A landscape with many peaks, sampled at points; each row gives a point and its height.
From any point a climber steps to the highest of the 2 points nearest to it. It stops when none of these is higher. Distance is the straight distance between rows; heights are no part of it.
Z513: [106 127 138 105 195  97 139 140  73  61 106 145 130  94 165 124 116 112
  83  99 113 115 134  60 113 129 108 109 115]  (h 5.83)
Z678: [140  89 157 170  71 141 108 119 131  81 165 138 137 113 147 152 164 158
 161 122 170 141 142 164  89 161 176 156 193]  (h 2.67)
Z281: [149 131 159  84 130 151 132 102 165 141 166 126 102 143  96 142 147 130
 174 140 149 112  68 142  95 132  85 123 152]  (h 2.08)
Z638: [145 201 133 100 194 127 116 152 107 134  95 112 107 129 115 144  94 143
 113 179 110 132 104 130 170  85 112 157 122]  (h 4.92)
Z251: [118  94 116 100 132 158 147 112 145 153 155 113  69 186 126 123 136 129
 180 168  99 141 103 140 140 187  99 164 133]  (h 3.03)
Z176: [108 163 145 147 150  89 133 118  61 109  74 124 120 146 147  94 143 124
 116 127 115 112 152 109  67 145 112 114 158]  (h 5.37)
Z57: [118 142 164  68 188 137 109 109 124 162 142 119  64 173  60 142 112 166
 101 187 108 129  38 161 147  75 114 134 140]  (h 6.69)
Z508: [164  70 115 115  73 125 115 128 233 133 164 136 126 107 108 189 171  93
 132  92 152 124 112 166 127 121 128  56  85]  (h 3.02)
Z284: [128 128 108 161  96 129 140 116 136 115 112 157 141  90 167 125 116  82
  89  74 133 113 186 110 139 134 137  85  77]  (h 3.59)
Z461: [127  56  98 155  87 118 126 146 221 131 141  75 150 114  75 161 140  78
 106  95 146 116 117 135 148 171 127  72 107]  (h 4.80)
Z965: [109  93  94 149  90 124 142 168 178 189 163  73 168 145 104 133  87 101
 138  95 123 139 116 143 131 172 119 132 144]  (h 6.51)
Z243: [124 139 132 171 140 108 139 119  68  83  73 134 160 138 149  79 145 127
 105 120 123 129 183  84 114 140 133 121 138]  (h 5.06)
Z156: [ 94  85 115 159  91 127 118 147 201 159 170  58 168 119  76 158 101  98
  89  98 146 114 117 141 131 183 113  90 118]  (h 5.60)
Z605: [142  74 162 129 122 144 130 100  83  33 143 184 108 137 167 120 163 147
 162 123 161 161 134 115 103 142 180 170 169]  (h 2.92)
Z628: [149 148 159 136 166 126 119 162 116 119 164 104 140  82 140 146 109 176
 157 102 131 117  87 139  94  97 107 160 160]  (h 6.15)
Z622: [178 186 126 150 142 127 132 162 126 134 112  81 165 108 132 119  87 100
 145 161 133 123 141 126 126 141 107 155 135]  (h 6.76)
Z12: [140 123 128 151 157 115 103 141  61  66 124 136 176  68 171 108 114 150
 115 152 132 148 178  84 131 118 151 156 115]  (h 5.96)
Z958: [112 173 116 104 147 114 119 154  93 214 177 112  89 177 122 147  91 140
 137 118 107 177 123 142  91 129 112 181 137]  (h 2.86)
Z606: [ 91 108 136 125 117 131 152  90 129 161 126 125 135 180 130 117  92  98
 107 100 144 100 137 106  89 157  92  50  96]  (h 1.44)
Z234: [140  89 156 132  97 138 132  95 202 108 161 147  99 104 112 162 168 155
 149  68 168 122  76 170 133 119 144 101 131]  (h 6.16)
Z569: [127 111 158 121 150 103 134 111 125  81 102 164  82  98 153 142 148 135
 145 120 163 126  94 117 110 105 135 122 130]  (h 6.09)
Z979: [120 104 140 183 112 144 152 128 122  78 120 128 160 114 115 134 151 105
 122  75 138 102 147  90 116 143 154 159 171]  (h 6.47)
Z764: [117 138 160 118 166  93 150 115  92  50 103 141 122 110 162 155 131  81
  73  86 148 123 134  85  88 122 110  83 121]  (h 5.52)
Z366: [ 74 127 140 120 105 140 132 120 152 151 204 111 127 139 113 107 133 136
 137  57 139 130 114 147  70 145  99 133 120]  (h 4.24)
Z450: [108 122 126 131 142 156 145 111  83 116 118 132 111 191 124  88 153 127
 159 145 100 114 156  96 109 180 133 169 160]  (h 5.82)
Z463: [124 114 142 101 149 141 142 105 133 154 140 163  83 133 139 126 129 217
 184 128 126 144  77 179 152  93 132 147 135]  (h 5.43)
Z640: [116 150 136 153  76 129 137 139 155 100 115 114 167 116 122 140 102  72
  84  58 185  98 140 141  98 158 149  92 149]  (h 1.45)
Z469: [121 122 126 108 104 126 130 138 189 187 187  76 170 116  76 153 135 108
 106 103 137 162  95 139 131 107  80 107  90]  (h 4.13)
Z701: [179 131 121 175 103 116 127 121 110  73  79 153 161 106 158 102 131  89
 114 154 167 149 177  99 154 134 168 132 102]  (h 3.63)
Z468: [165 118 121 133 128 161 151 139 168 157 138 143 167 100 112 171 113 167
 162 111 110 130  90 140 204  76 134 158 136]  (h 6.33)
Z424: [135 143 134 147  75 100 111 132 121 117 126 166 150  77 172 119 147 128
 139 121 171 128 146 153  91 113 141 133 143]  (h 6.43)
Z165: [ 77 152 110 132 141 103 134 106  99 154  82 133 110 139 152  75 100 124
  64 121  97 120 160 113 132 134 117  80  81]  (h 1.56)
Z386: [155 129 124 149  84 115 121 126 186 126 131 136 135  65 153 153 134  83
  94  73 142 128 172 140 144 127 119  73  59]  (h 4.04)
Z726: [160 105 141 126  94 127 117 112 189 119 141 162 106  93 134 181 169 101
 126  77 156 122 143 144 121  99 138  66  69]  (h 3.55)
Z326: [ 80 184 105 115 153 117 125 134  75 173  87 126 111 158 135  87  81 117
  52 151  76 115 161 124 139 127 120 114 117]  (h 1.99)
Z929: [124 156 110 102 158 147  92 141 111 121  90 148  75 155 120 139 131 156
 131 222  98  88 133 144 171  99 169 154 148]  (h 5.16)
Z584: [156 110  90  80 127 121 146 162 176 187 142  93 158 154  97 145  97  76
 146 157 116 159  68 120 170 126  74 143 110]  (h 6.01)
Z106: [151 118 142 176  97 118 115 132 173 117 123 146 157  53 134 177 140 187
 122  88 164 101 100 181 147  96 147 117 158]  (h 5.49)
Z804: [121 164 127 144 135 117 166 121 138 172 110  61 178 153 124 112  66 104
  86 108 116 131 146 125 127 164  70  68  86]  (h 6.46)
Z658: [153 125 142 115 118 122 138 110 180 147 116 122 121 115 100 167 181 137
 157 135 118 123  95 135 153  94  86  86 116]  (h 5.95)
Z557: [113 126 129  79 106 127 126  91 163 147 152 121 113 149  92 145 168  76
 124 138 144 124 120 126  96 122  74  56  88]  (h 1.49)
Z777: [135  87 161 109 124 137 143  80 165 108 144 180  77 120 152 155 160 193
 176 101 158 132  89 177 131 107 135 103 119]  (h 5.78)
Z211: [126 100 147 137 125 126 111 115  65  68 140 148 114 131 166  91 130 139
 164 131 167 151 155 128  73 144 181 154 156]  (h 3.01)
Z598: [129 139 159  83 163 128 130 121 130 194 181 136 110 135 107 183  99 190
 133 132 132 160  66 150 146  54  87 145 117]  (h 2.33)
Z717: [163 133 161 104 131 144 143 106 164 130 130 133 154 106  89 163 113 172
 165  97 152  97  53 169 153  67  97 101 151]  (h 5.55)
Z112: [157 177  97 146 117 124 118 136 104 105  74 142 155 110 158  81 134 113
 104 171 111 153 197 113 173 130 147 130  89]  (h 3.87)
Z835: [133 121 123 114 110 128 123 110  79  69  97 201  93 141 152 115 180 109
 137 137 135 128 172 108 108 120 183 125 140]  (h 0.80)
Z886: [140 150 126 160  96 132 151 119  85 107  82 142 194 139 150  93 105  93
  96 101 135 108 174 105 110 162 134 109 146]  (h 4.75)
Z953: [146 165 134  87 148 167 135 134 163 142 148  92 144 100  89 147  96 114
 122 113 134 152  84 127 165  71 104 134  95]  (h 0.01)
Z719: [106 139 111 151 135 135 130 111  37 153  93 144 175 167 165  62  77 156
  80 137  92 116 184  95 114 139 134 104 124]  (h 4.49)
Z923: [158 113 158 110 155 131 140  89 159  83  96 140  93 121  87 145 152  92
 116 146 161 120  83  83 154  96 119  85  88]  (h 2.21)
Z545: [110 110 103 126  74 141 102 172 223 159 177  84 154 111  81 196 160 138
 126 108 144 101 104 192 117 177 134 111 155]  (h 4.79)
Z970: [150 117 138 186  97 124  97 126  68  81 135 122 222 124 121  66 115 126
 110 132 134 141 173  98 108 142 155 160 170]  (h 5.97)
Z325: [159 138 119 125 124 132 124 151 103 189 136 146 136 138 128 135 120 165
 167 146 103 172 104 137 154 100 135 206 163]  (h 5.81)
Z938: [118 117 171 144 129 109 151 121 130  62 111 149 106 136 146 170 149  68
 108  56 169 146 133 115  90 109 156  92 129]  (h 5.12)
Z488: [175 101 127 110 102 167 150 106 146  98 122 142 116 162 143 134 164 136
 206 165 139 126 115 150 139 176 142 151 167]  (h 7.40)
Z995: [139 125 136 113 157 125 139 105 148  82  75 180  68 136 100 124 161  95
 113 154 138  94  99  78 159 108 136 116 106]  (h 2.36)
Z113: [135 124 127 104 185 140 135 115 141 147  93 158  83 154  88 142 133 174
 139 185  90 106  71 114 215  77 130 152 123]  (h 5.85)
Z616: [164 146 114 141 137 110 109 148  73 186 117 124 144 150 126 122 111 140
 150 214 105 172 149 110 158 125 135 191 137]  (h 5.44)
Z795: [141 103 134 100 107 158 125 103 188 168 191 101 169  94  65 148 170 128
 109 107 145 155  66 141 130  69  98  87  89]  (h 3.60)
Z247: [ 76 166 128  92 218 113 111 155  99 110 103 116  92 134 102 120 104 119
  31 156  64 112 125  97 178  88 110 142 103]  (h 1.80)
Z75: [ 77 109 121 112 104 134 137 121 183 180 189  94 121 162  90 134 146 127
 138  90 122 164 110 146 110 123 102 108  78]  (h 4.81)
Z268: [119 132 134 110 184  94  95 154  89 122 112 138  95  82 171 123 127 199
 139 150 134 138 101 144 114  80 146 138 138]  (h 4.67)
Z237: [150 145 166 137 136 114 134 136 151 123 126 125 149  59 132 159 130 163
 131  97 144 111  76 148 134  74  95 125 150]  (h 5.86)
Z913: [171 154 122 131 143 131 139 130 159 125  78 152 129  87 132 128 149 135
 128 146 110 132 112 112 202  85 110 139  95]  (h 5.34)
Z951: [114 144  97 150 132 128 160 133  86 187 103  89 158 201 123 109  92 123
 125 137  84 150 168 101 149 152 118 133 115]  (h 4.94)
Z509: [111 167 147 139 177 115 143 125  95 142 115  71 138 146 114 116  75 105
  90 124 112 132 138  94 118 147  65 105 107]  (h 5.50)
Z116: [137  84  81 126  90 136 147 142 179 120 108 103 143 164 124 130 136  59
 164 101 141 114 150 136 125 168 141  77 106]  (h 5.03)
Z312: [168 169  96 163 123 134 128 156 101 146 112  88 192 149 125  96  87  94
 142 147 119 124 161 130 112 169 131 147 147]  (h 6.38)
Z826: [129 101 133  69 106 136 134 107 180 163 188 105 115 158  78 122 160  98
 159 156 146 140  65 155  92 144  71  93 114]  (h 1.79)
Z345: [132 130  91 137  91 124 151 124 133 131  73 120 161 154 131  94 125  72
 142 114 129 114 167 114 129 158 137  96 116]  (h 4.45)
Z151: [111 136 154 124  81 123 116 151 195 157 192 101 158 119 100 172 153 128
 132 100 161  95  97 177  77 156  96 114 139]  (h 4.22)
Z359: [113 157 116  96 207 119 111 160  72  54  93 160 109 131 147 102 124 130
 100 156 137  89 137  96 124 115 159 149 141]  (h 0.62)
Z883: [102 148 144  50 185 163 112 109 120 103 145 126  83 127  89 155 129 142
 113 144 124 120  92 119 127  66 113 100 103]  (h 0.21)
Z976: [158  80  89 133  76 108 122 168 220 157 126 111 163  94 127 180 159 135
 160 135 122 123  99 189 159 124 119  98 133]  (h 5.92)
Z175: [160 135 122 104 123 141 145 150 144 200 155 133 144 142 111 165  98 170
 175 113 114 155  80 156 171  97 124 189 158]  (h 6.05)
Z38: [156 145  89 139 102 109 130 133 117 165  95 153 164 114 155  94 130 101
 126 183  96 150 169 118 178 139 119 139  98]  (h 4.16)
Z667: [132 160 137  63 160 173 126 126 132 135 143 140 110 119  96 144 102 131
 144 133 133 114  77 118 141  70 104 137 116]  (h 0.11)
Z919: [129 127 136 114 160  98 124 142  67  29  75 179 122 123 154 118 161 112
 113 117 154 135 152  97 111 106 183 133 142]  (h 0.71)
Z870: [ 91 142 136  94 186 127  80 143  80  92 123 128  42 152 130  97 130 160
 113 188 105  81 122 149 106 130 177 163 181]  (h 4.64)
Z752: [ 99 106 118 134  75 129 131 106 149 133 131 144  89 160 153 100 169 132
 169 104 142 146 164 165  93 167 155 106 104]  (h 4.86)
Z532: [129 150 152 146 108 136 114 149 178  96 138  92 150  76 104 156 111 106
 106  87 182  94  99 145 114 134 138 121 162]  (h 1.22)
Z858: [ 98 136 145 151 101  86 126 122 121 130 129 147 127 104 181 119 136 119
 113  93 169 126 154 136  67 134 125 104 118]  (h 6.02)
Z502: [106 104 147 126 111 115 128  85 154 119 132 144  51 149 164 149 175 144
 162 137 149 139 149 143  96 150 130  99 104]  (h 4.40)
Z996: [102 109 141  59 142 154 129  85 172 153 164 131  37 175 111 128 137 154
 148 171 118 141  72 168 140 154 104 123 111]  (h 2.74)
Z249: [ 91 158 135 117 165 130 116 131  76 134 136 116  71 158 133 125 151 174
 146 149  85 137 139 142  82 136 119 160 168]  (h 5.39)
Z218: [163 109 142  98 145 153 133  85 142  75  85 188  62 151 132 172 158 146
 168 143 155 109 127 140 154 107 173 102 113]  (h 6.98)
Z756: [ 85 122 116  86 140 138 124  90 132 166 139 101  95 171  72 128 135  89
  90 158 100 139 122 102 133 119  93  72  75]  (h 1.06)
Z470: [139 137 135 135 184 107 126 161  79  72 118 125 155  49 181 132 118 154
 104 119 117 134 144  83 143 111 122 152 114]  (h 6.20)
Z512: [120 162 146  94 160 117 122 149 114 197 180 125 116 125 123 175 100 150
 132 125 112 152  88 131 108  82  75 163 126]  (h 2.54)
Z554: [147 144 120 194  82 114 113 158 134 131 129 102 205  76 139 103  80 112
  64 110 152 113 162 157 118 190 138 129 158]  (h 4.99)
Z87: [114 106 130 192  75 120 155 113 136 139 106 102 186 159 153 116 103 125
  97  70 156 104 168 133 102 175 145  53 124]  (h 1.31)
Z144: [103 142 128 136 136 107 114 145 113 174 145 125 113 101 164 128 119 180
 160 135 132 171 128 153 111  92 127 154 111]  (h 5.08)
Z878: [ 97 136 122  80 238 101 108 170  97  47  98 128  92 120 125 127 131 138
  71 159 116  78 105  81 140 105 147 132 132]  (h 0.51)
Z52: [ 88 126 145  92 147 140 134  87 120  96 124 147  53 156 112 137 147  96
 108 123 150 113 137 111  96 127 137  76  94]  (h 2.17)
Z266: [164 169 141 148 160 142 127 154 114 125 125  99 148 105 125 134  96 161
 171 137 146 121 103 129 129 111 130 176 163]  (h 6.42)
Z872: [111 129 122 167 127 140 130 130  70 174 160 106 154 161 137  75  75 143
 139  94 112 137 158 127  67 154 132 162 153]  (h 3.48)
Z9: [141 153 139 132 145 122 169 118 135  87 106 129 127 100 129  91 101  78
  62 117 127 122 144  80 163 137  80 100  69]  (h 2.95)
Z342: [ 94 153 115  89 143 123 101 127 123 184 120 132  57 150 121 145 128 145
 122 197  89 119 121 160 151 109 134 152 139]  (h 5.04)
Z784: [127 128 162 109 132 164 150 108 130  74 142 132 100 132 134 152 183 169
 174  83 122 125 100 140 107 126 123 140 164]  (h 5.93)
Z665: [174 128 136 111 123 134 145  98 171 107 117 121 128  99  92 122 139  58
  75 116 137 146 130 102 167 123  90  59  44]  (h 2.50)
Z957: [117 182 114  94 154 123 129 152 132 189 134  83 118 159  94 131  71  94
  97 152 118 166 110 121 148 115  92 138  87]  (h 5.94)
Z288: [ 98 145 126 161 104  96 130 129 117 173 141 125 167  94 165 104 103 125
 105  99 119 129 151 122 104 142  91 127 113]  (h 5.41)
Z834: [125 102 120 169  60 119 141 138 175 126 109 123 171 136 130 134 111  76
  77  58 156 100 154 150 113 182 164  61 133]  (h 1.77)
Z556: [167  98 101 104  98 112 150 138 192 167 124 120 141 128 133 164 156 136
 196 158 116 133  90 164 164 121  96 111 139]  (h 6.52)
Z630: [166  83  88  77  99 124 123 144 232 146 146 103 136 128  93 146 158  97
 158 120 143 141  81 170 137 109 108  54  85]  (h 2.38)
Z36: [184 114 115 119 103 148 137 138 134 152 142 122 145 147 131 138 143 151
 212 175 110 127 115 161 134 164 123 170 185]  (h 7.68)
Z387: [120 120 144 107 109 131 140  81 151 120 118 126 114 159 115 154 129  58
 106 113 165 119 149 107 102 136 112  42  81]  (h 1.84)
Z391: [ 69 159 124  93 199 111 127 156  79 141 123 115  93 136 113 127 115 135
  72 127  72 133 117  92 141  94 113 161 119]  (h 2.07)
Z59: [139 144 142 118 166 107 130 121 116  65  61 191  90 112 149 122 141  91
  77 157 152 100 126  76 155 109 130 121 107]  (h 2.49)
Z66: [105  86  92 175  60 150 118 123 112 170 165 118 194 147 133  87 113 130
 153 111 115 149 180 139 115 170 166 141 143]  (h 5.45)
Z730: [ 88 155 137  58 156 171 121 103 132 143 168 135  37 166 122 116 127 160
 142 144 111 136 101 173 111 149 132 149 122]  (h 2.53)
Z877: [113 159 135 114 155 110 129 126 101 122 108 138  93 115 134 117 131 119
 130 149 131 110 113 104 111 117 104 133 132]  (h 5.79)
Z353: [146 161 107 161  91 122 125 173 167 146 126  79 197  72 110 141 103 102
  77 115 114 114 138 156 153 187 108 139 158]  (h 4.51)
Z443: [ 70 155 109 102 165 129 128 146  72 194 132 120  91 176 117 108  73 131
  99 131  89 149 138 114 125 121 135 158 122]  (h 2.44)
Z966: [145 104 131 142  85 132 150 120 175  93 118 128 125 137 129 153 135  75
 162 107 179 120 131 131 119 164 159 111 146]  (h 5.59)
Z582: [159 149 122 132  92 118 123 145 194 148 140 123 159  46 145 164 128 129
 107 102 137 130 123 158 166 101 107 105  90]  (h 4.61)
Z43: [113  94 115 134  69 151 133 124 190 135 174 114 115 142 149 126 158 142
 186 101 147 142 126 176 111 175 145 140 129]  (h 5.38)
Z575: [129 171 119 143 174 137 129 157  59 138 130 129 156 134 143  82  64 117
 104 119  97 119 157  89 118 136 110 170 130]  (h 5.07)
Z220: [ 84 111  93 126 117 104 155 124 127 219 116 104 117 197 123 123 112 113
 133 129  89 178 144 116 148 145 122 132  97]  (h 4.12)
Z619: [112 150 145 108 140 158 130 112 111 110 158 113 100 142 144 144 171 190
 188 118 104 143 128 150 100 142 127 153 159]  (h 5.73)
Z301: [123 131  94 160 110 162 119 154 122 135 138 113 175 115 124 102 110 124
 158 116 113 142 160 111 156 122 165 189 127]  (h 5.54)
Z378: [171 112 140 157  63 124  99 117 114  89 124 180 167  86 160 138 171 123
 147 142 156 143 161 136 122 103 177 130 155]  (h 6.68)
Z820: [141 101 122 162  85 148 146 115 107 104 133 132 166 162 125  92 164 109
 172 142 118 119 159 111 111 179 141 166 179]  (h 6.11)
Z370: [121 116 127 203  62 124 107 130 102 115 136 123 218  96 151 105  99 134
  63  98 142 116 188 135 112 173 165 112 151]  (h 5.36)
Z736: [ 88 116 122 139 139 123 118 101  30 125  97 153 130 177 163  57  96 156
 100 138 117 119 176 111  83 143 159  97 141]  (h 4.87)
Z318: [156 104 139 102 133 172 147  84 134  74 113 172  71 162 151 139 172 158
 185 160 141 124 115 147 148 157 151 140 143]  (h 7.20)
Z446: [164 137 131 100 169 166 107 119  68  94 138 171 128 145 132 112 139 216
 187 173 116 138 115 152 129 104 166 192 177]  (h 5.11)
Z24: [114 131  95 129 110 134 154 140 158 183 140  65 180 168 116 109  57  85
 116  92 129 127 134 128 120 162 100  87 101]  (h 7.70)
Z567: [172 119 125 163  87 134 132 142 159  82  98 115 163 117 132 183 137  84
 141 130 177 111 155 134 142 146 164 120 151]  (h 5.89)
Z520: [106 123 136  79 166 121  93 131  65  71 117 165  61 139 159  82 150 165
 138 158 129 118 122 153  84 131 176 153 186]  (h 4.84)
Z968: [132 164 149 133 111 107 118 150 179 197 193  83 175  93 111 157  99 117
  91 114 141 146  91 154 121 122  57 134 119]  (h 3.53)
Z643: [151 107 161 154 120 108 146 118 151  83  97 163 117  85 137 128 145 110
 133  99 168 110  97  98 137  99 141 134 134]  (h 6.32)
Z367: [142 127 141  97 186 141 132 124  82 108 123 177 108 138 138 114 126 227
 181 145 111 118  80 162 148  83 144 161 175]  (h 5.23)
Z11: [127 127 121 128 159 125  79 133  42  73 122 175 139 154 130  88 157 149
 107 218 105 111 179  83 124 120 154 169 154]  (h 5.53)
Z389: [ 96 127 143 147 118 144 145 116 130 146 170  95 142 156 120 107  93 117
 141  67 140 105 129 124  60 169 105 131 148]  (h 3.89)
Z888: [ 75 129 141 127 127  92 126 106 140 169 143 115  84 150 147 133 146 146
 143 151 141 131 145 146  81 147  98  99  95]  (h 3.91)
Z184: [ 98 145 110 150 159 133 152 127  94 155  86 105 133 189 104 102 132 118
 131 159  85 122 161  80 152 151 115 154 135]  (h 5.42)
Z374: [132 143 110 116 143 149  96 118  84 106 105 158 113 156 127 127 168 159
 148 220  92 118 165 120 145 118 162 163 140]  (h 5.31)
Z375: [102  97  98 111 115 131 155 127 141 181 133  88 110 198 122 121 121 105
 172 148  99 152 137 130 127 178 108 117 117]  (h 3.45)
Z440: [126 142 115 142 165 118  86 130  31  93 113 151 168 130 151  83 112 139
  90 193  95 134 190  82 131 125 136 156 124]  (h 5.71)
Z822: [103 141 153  76 146 130 117 118 134 176 201 128  91 135 117 137 113 130
 145 139 136 123  88 143  74 113  76 131 118]  (h 2.29)
Z776: [103 135 143  54 209 122 100 131 107  67 113 132  68 112 114 160 126 142
  92 153 119  85  93 109 132  72 131  95 128]  (h 0.35)
Z394: [147 141 124 145 112 105  87 123  72 167 135 128 139 142 139  95 146 143
 161 206 116 148 155 138  90 140 129 154 160]  (h 5.05)
Z411: [130  72  73 111 119 119 149 158 185 174 126 100 136 147 109 143 112  80
 158 133 105 160 109 115 176 126 103 117  78]  (h 5.30)
Z484: [131 104 130 187  66 116  99 109  58  91 128 139 225 115 144  69 109 144
  82  92 143 146 191 116  92 135 164 108 147]  (h 5.72)
Z997: [115 151 114 142 156 148 138 153  75 125 132 128 150 131 132  83 111 130
 135 113 113 134 142  88 135 109 143 186 131]  (h 5.29)
Z636: [152 119 123 127 103 157 138 117 184 120 158  99 167  84  74 126 133  57
  69  93 146 132 105 106 155 111 100  74  85]  (h 2.10)
Z164: [128 187 130  86 168 122 128 128 130 142 115 110 103 111 110 130  95 101
  72 174 113 143 121 122 167 108  84 115  81]  (h 5.32)
Z742: [132 129 127 141 106 135 111 138 157 175 157 119 140 111 151 142 124 193
 191 125 155 153 117 193 126 114 149 153 138]  (h 5.48)
Z881: [ 95 170 134 132 189  97 109 142  52 142 112  95  97 161 129  93 119 148
 106 155  83 115 147 128  80 138 124 140 160]  (h 5.00)
Z504: [169 102 115 157  94 145 119 125 136 106 108 167 140 100 139 138 166 133
 171 143 131 119 156 111 166 115 157 147 123]  (h 6.96)
Z794: [124 139 111 105 125 113 119 132 140 184 105 142  92 138 133 125 135 128
 152 186 107 134 107 135 149 119 116 140 126]  (h 5.35)
Z157: [107 122 114 138 142 120 131  98 100 110  67 176  89 148 147  93 115  93
  73 121 121 101 177  97 141 130 161  82  75]  (h 1.13)
Z83: [162 124 100 125  93 111 129 169 164 194 147 103 172 132 133 166 131 121
 177 149  99 136 109 156 133 150  96 157 164]  (h 7.15)
Z789: [153  79 113 150  79 139 118 143 215 133 142 114 146  93  97 206 149 148
 148 118 149  97  96 176 164 151 158 114 161]  (h 5.33)
Z273: [103 144 135  87 210 128  83 160  81 129 143 118  49 150 124 142 108 177
 113 180  84 103  97 153 120 105 153 184 182]  (h 4.41)
Z987: [120 116 104 162  78 148 120 154 143 158 160  96 172 111 122 122 111 131
 151 105 121 140 159 147 123 154 153 164 155]  (h 5.84)
Z134: [114 109 130 104 112 139 139 123 189 185 174 108 110 144 106 171 148 170
 168 104 114 174  88 167 148  99 113 129  85]  (h 5.40)
Z975: [144  95  62 131 105 106 139 150 157 180  99 123 138 128 139 123 129  87
 149 154  91 150 148 118 175 136 113 115  85]  (h 4.69)
Z594: [104 120 143 129 125 143 153 123 102  71 126 142 126 127 133 129 166 120
 149  71 125 116 147  93  98 130 140 138 153]  (h 6.21)
Z64: [137 108 163 189 117  89 151 131 126  62  91 159 127 108 161 151 149  73
  83  52 162 153 161 108 112 116 173  96 126]  (h 4.77)
Z663: [109  81  98 174  48 109 112 157 186 135 125 120 161 123 120 157 154 102
 104 106 155  96 154 163 118 202 170  97 170]  (h 2.20)
Z408: [150 108 142 207  88 101 131 116 110  70  89 150 171 104 166 131 138  99
  63  65 156 147 200 124 129 142 189  91 119]  (h 4.36)
Z28: [126 148 144 126 195 101 143 121 120  76  81 156  93 102 138  94 116 103
  49 170 127 101 127  77 167 123  97 122  97]  (h 2.64)
Z50: [126 128 137 194 114 132 129 148  92 101 134 108 197 102 125 104 129 123
 116  96 109 112 155  89 113 150 139 179 187]  (h 6.19)
Z336: [164 129 112 140 156 129 141 118 140 132  79 174 114 132 115 126 147 170
 164 175 109 124  96 113 206  81 140 146 114]  (h 5.62)
Z141: [149 122 143  98 186 122 108 141  48  57 136 161 106 131 144 104 151 180
 166 159 122 116 122 115  95 125 160 170 188]  (h 4.98)
Z617: [112 116  97 130 126 141 112 108  85 105  91 184 102 139 158 104 144 111
 122 154 123 112 190  94 139 124 166 124 102]  (h 0.91)
Z864: [112 157 132 139 176 101 140 153  97 114 123  94 139  74 161 122  95 146
  95 114 106 159 147  94 147 110  98 156  97]  (h 6.58)
Z763: [134 132 127  86 151 135 141 137 149 193 161  92 108 175  73 143  98 101
 144 149 122 168  73 118 148 114  94 149 110]  (h 6.60)
Z648: [136 103 125 118 101 154 141 132 201 167 172 103 116 141 127 155 139 180
 192 107 139 153  89 195 142 137 139 139 122]  (h 5.88)
Z311: [ 83 115 112 124 149 129  98 120  31 123 142 153  94 162 139  48 117 150
 123 176  95 127 159 117  88 145 165 164 160]  (h 4.52)
Z627: [118 103 139 164 108 146 118 107  54 118 166 136 156 163 157  73 105 151
 149 116 138 133 176 123  57 177 145 142 162]  (h 3.21)
Z566: [167  77 116 151 119 162 138 117 160 125 130 156 128 104 130 161 154 170
 191 115 115 123 119 125 184 110 153 145 115]  (h 6.67)
Z859: [117 122 121 175  89 120 138 121 118 180 125 101 187 170 168  92  84 140
 129 102 140 107 163 139  73 178 126  78 138]  (h 0.89)
Z263: [108 147 135 164 108 108 121 150 164 144 154 116 159  48 153 129  98 126
  85  88 144 133 132 141 137 126 108 141 104]  (h 4.97)
Z865: [116 146 121 138 124 131 140 144 101 205 166 110 125 167 126 106 107 132
 153 104  97 156 130 131  90 147 113 185 158]  (h 3.16)
Z514: [151 144 133 158 126 126 161 120 131  71 100 150 145  68 172 112 104  93
  59  88 128 122 186 101 163 148 111 109  75]  (h 3.26)
Z964: [144 137 143 146 120 115 155 117 171 142 117  90 141 103 102 140 139  97
 130 128 134 130 106 105 146 122  79 114 113]  (h 5.46)
Z431: [145  71 168 137  85 135 142  98 122  65 142 189 101 128 175 158 183 138
 158 105 157 149 130 140 102 146 173 148 168]  (h 2.82)
Z173: [121 130 144  96 184 128 124 116 143 166 117 130  78 148  68 137 124 137
  95 186 102 132  55 109 187  73 101 147 117]  (h 6.17)
Z70: [140  95 146 159  83 128 139 123 190  99 121 149 123  74  97 142 167 107
 118  59 156 116  93 127 144 118 148 121 132]  (h 6.70)
Z760: [131 174 125  93 211 121 100 169  87 150 117 124  83 152 116 166  87 155
  81 189  73 112 106 125 165  79 134 193 160]  (h 4.65)
Z216: [135 138 126 148 137 114  78 123  36 139 145 142 130 151 126  49 112 145
 133 198 108 148 161 129  77 140 146 157 159]  (h 4.76)
Z715: [169 132 137 152 119 163 132 147 139  97 129 100 158 113 116 156 127 140
 180 125 161 106 121 135 135 128 161 161 175]  (h 6.18)
Z228: [162 105 125 174  93 107 150 130 198 117 109  82 157 105 111 139 122  72
 112 117 147 119 124 118 166 167 105  88 106]  (h 4.83)
Z637: [ 79 129 137  69 156 166 122  98 113  95 148 145  44 161 133 117 132 125
 134 128 130 100 129 128  96 143 136 128 119]  (h 2.37)
Z126: [123 114 165 110 130 136 133 100 164  88 160 126 117  96  97 157 169 150
 141  70 170 130  75 143 103  78 117  89 116]  (h 5.75)
Z96: [134 148 118 126 181 137 126 157  83 113 107 174 138 117 135 107 130 152
 134 157  94 121 121  74 171  85 129 202 136]  (h 5.10)
Z887: [111  98 136 187  58 122 105 127 158 115 140 119 160 102 132 164 155 128
 126 110 162 110 152 155  99 172 168 126 187]  (h 2.47)
Z918: [173 170 134 134 133 122 139 132 153 100 100 139 134  53 148 138 141 138
 102 100 110 140 142 128 184  90 111 112  80]  (h 5.09)

Where does a climber stop that starts at each point below?
Z353 => Z979
Z929 => Z864
Z663 => Z872
Z968 => Z504
Z216 => Z504
Z582 => Z504
Z408 => Z864
Z878 => Z443
Z870 => Z234
Z995 => Z386
